Each row is a point on a tangle of strands that fork and nearly touch. The rows are in no order.
Points whose rows are less than 48.6 apart are linked; no others are. Some points are linked to none.
butes: [ 83 -38  -9  16 -33 -33   2   7]
kebu: [-47   1 -32  16  12  13 -30 -22]
Vono: [-36 -34 -32 -44 -58 -23  -5  -9]
Negu: [ 22  50  -7  13  45  -7 -14  -2]
zinok: [ 19 -22 -17  31  -1   3 -19 -10]
Val: [ 27  20  -1 -28   1 -33   0  12]
maf: [ 82 -40  27  30  -8  -5  13  29]
Lofa: [-20  50  -2  33  52  25 -17 -19]
taba: [ 30 -41  61  29  -5   9  20  39]
Vamib: [ 28   0  -2  -5  -6 -27  -8   8]
vot: [-20 -50  37 -28 -46 -19  20  37]
rezif: [-65  11  49  16  24  30   7  14]
lekur: [-55 -17  39 -31  -5   5  11  28]
defa: [-38  43  24 -36  38  11   5  17]
saro: [ -7  -1 -28 -79 -55 -38  15 -16]
rar: [ 17  28  -1  84  46  54   3 -35]
nof: [  0  49 -17  23  52   7 -22 -15]
gube: [-25  19 -12 -32  10 -11 -11   1]
Lebuv: [56 21 20 67 49 34 10 -7]
futok: [-39  47  12  35  52  37  -6 -16]
pitul: [-62  28  42  26  36  39   9   6]
pekit: [-49 -14 -38 -12 -11  -2 -25 -13]
Velo: [  9  39  -7 -83 -14 -31  22   3]
Neku: [-45  16  -3 -93 -20  -3  20  15]
Vel: [ 26 -49 -51  17 -40 -17 -25 -15]
guda: [-58  36  27  40  40  43   2 -13]
meli: [-50  27  28 -58  22   7  10  27]
tozo: [ 59 -42  54  35  -4   4  21  39]
Buv: [-25   7 -27 -45 -13 -19 -11  -3]
finus: [47 28 26 24 36  1  2 16]
besa: [ -1  22 -36 -88 -45 -42  16 -25]
Kel: [-38 -24  43 -47 -26  -9  22  38]
lumi: [  4 -15  -8  45  14  19 -16 -10]
manu: [ 24 -71 -30  18 -54 -17 -18  -4]
fiden: [-28  36   3 -23  31  -2  -3   6]
fusem: [-52  17   4 -70  -3   3  10  18]
leko: [-20 -23  -3  48   6  31 -15 -14]
mibus: [-19 -22 -30 -58 -52 -32   3  -9]
Mudeg: [ 33  46  12  -2  41 -14  -4  11]
Gebir: [ 71 -37  12  20 -19 -20   5  20]
luror: [63 23 25 45 50 17  5 12]
sizak: [-41  16 -30  34  27  23 -29 -30]
rup: [ 40   9 -33 -43 -42 -57   3 -17]
borin: [-14  24 -16  69  38  45 -12 -30]
Bag: [ 23  25 -37 -62 -28 -50   3 -19]
Bopad: [ 62   8 -20 -24 -29 -60   3  -9]
bibit: [ 80 -10 -20   1 -26 -42   0   1]
tesu: [ 17 -71  14  31 -35   5  -1  13]
pek: [ 22 -57  -6  14 -43 -13  -8   8]
leno: [ 11  37  -4 -58  -1 -32  12  12]
lav: [ 25 -16 -12  12 -10 -16 -15  -1]
Nafot: [ 17 -35 -32 103   8  87  24 -53]
tef: [ 18 -51  38  25 -20   0   6  28]
Mivu: [-33 -19 -23 -28 -23 -12 -16  -3]
lok: [-39  23 -20  64  33  46 -17 -42]
Suga: [ -17   25   -7 -103  -35  -19   31    2]
nifis: [-44 -40   1  49  -7  35 -10 -11]
vita: [ 38  22  10  79  47  49  13 -18]
Tusuf: [-62 -14  46  -6   6  23  10  22]

A fork is a point with three links, a tip a point with one. Leave the first point through the second and follow the links. Name the first fork or tip that comes.
Vamib, lav => nifis
Neku, fusem => Mivu
tozo, taba => Vel
pitul, rezif => vot

Name the points in between on the shortest way along the links from the first point to the second, in order.
Bopad, Gebir => bibit > butes
lekur, nof => Tusuf > rezif > pitul > guda > futok > Lofa
Negu, Lebuv => Mudeg > finus > luror
Mudeg, lok => finus > luror > Lebuv > vita > rar > borin
gube, besa => Buv > Mivu > Vono > mibus > saro
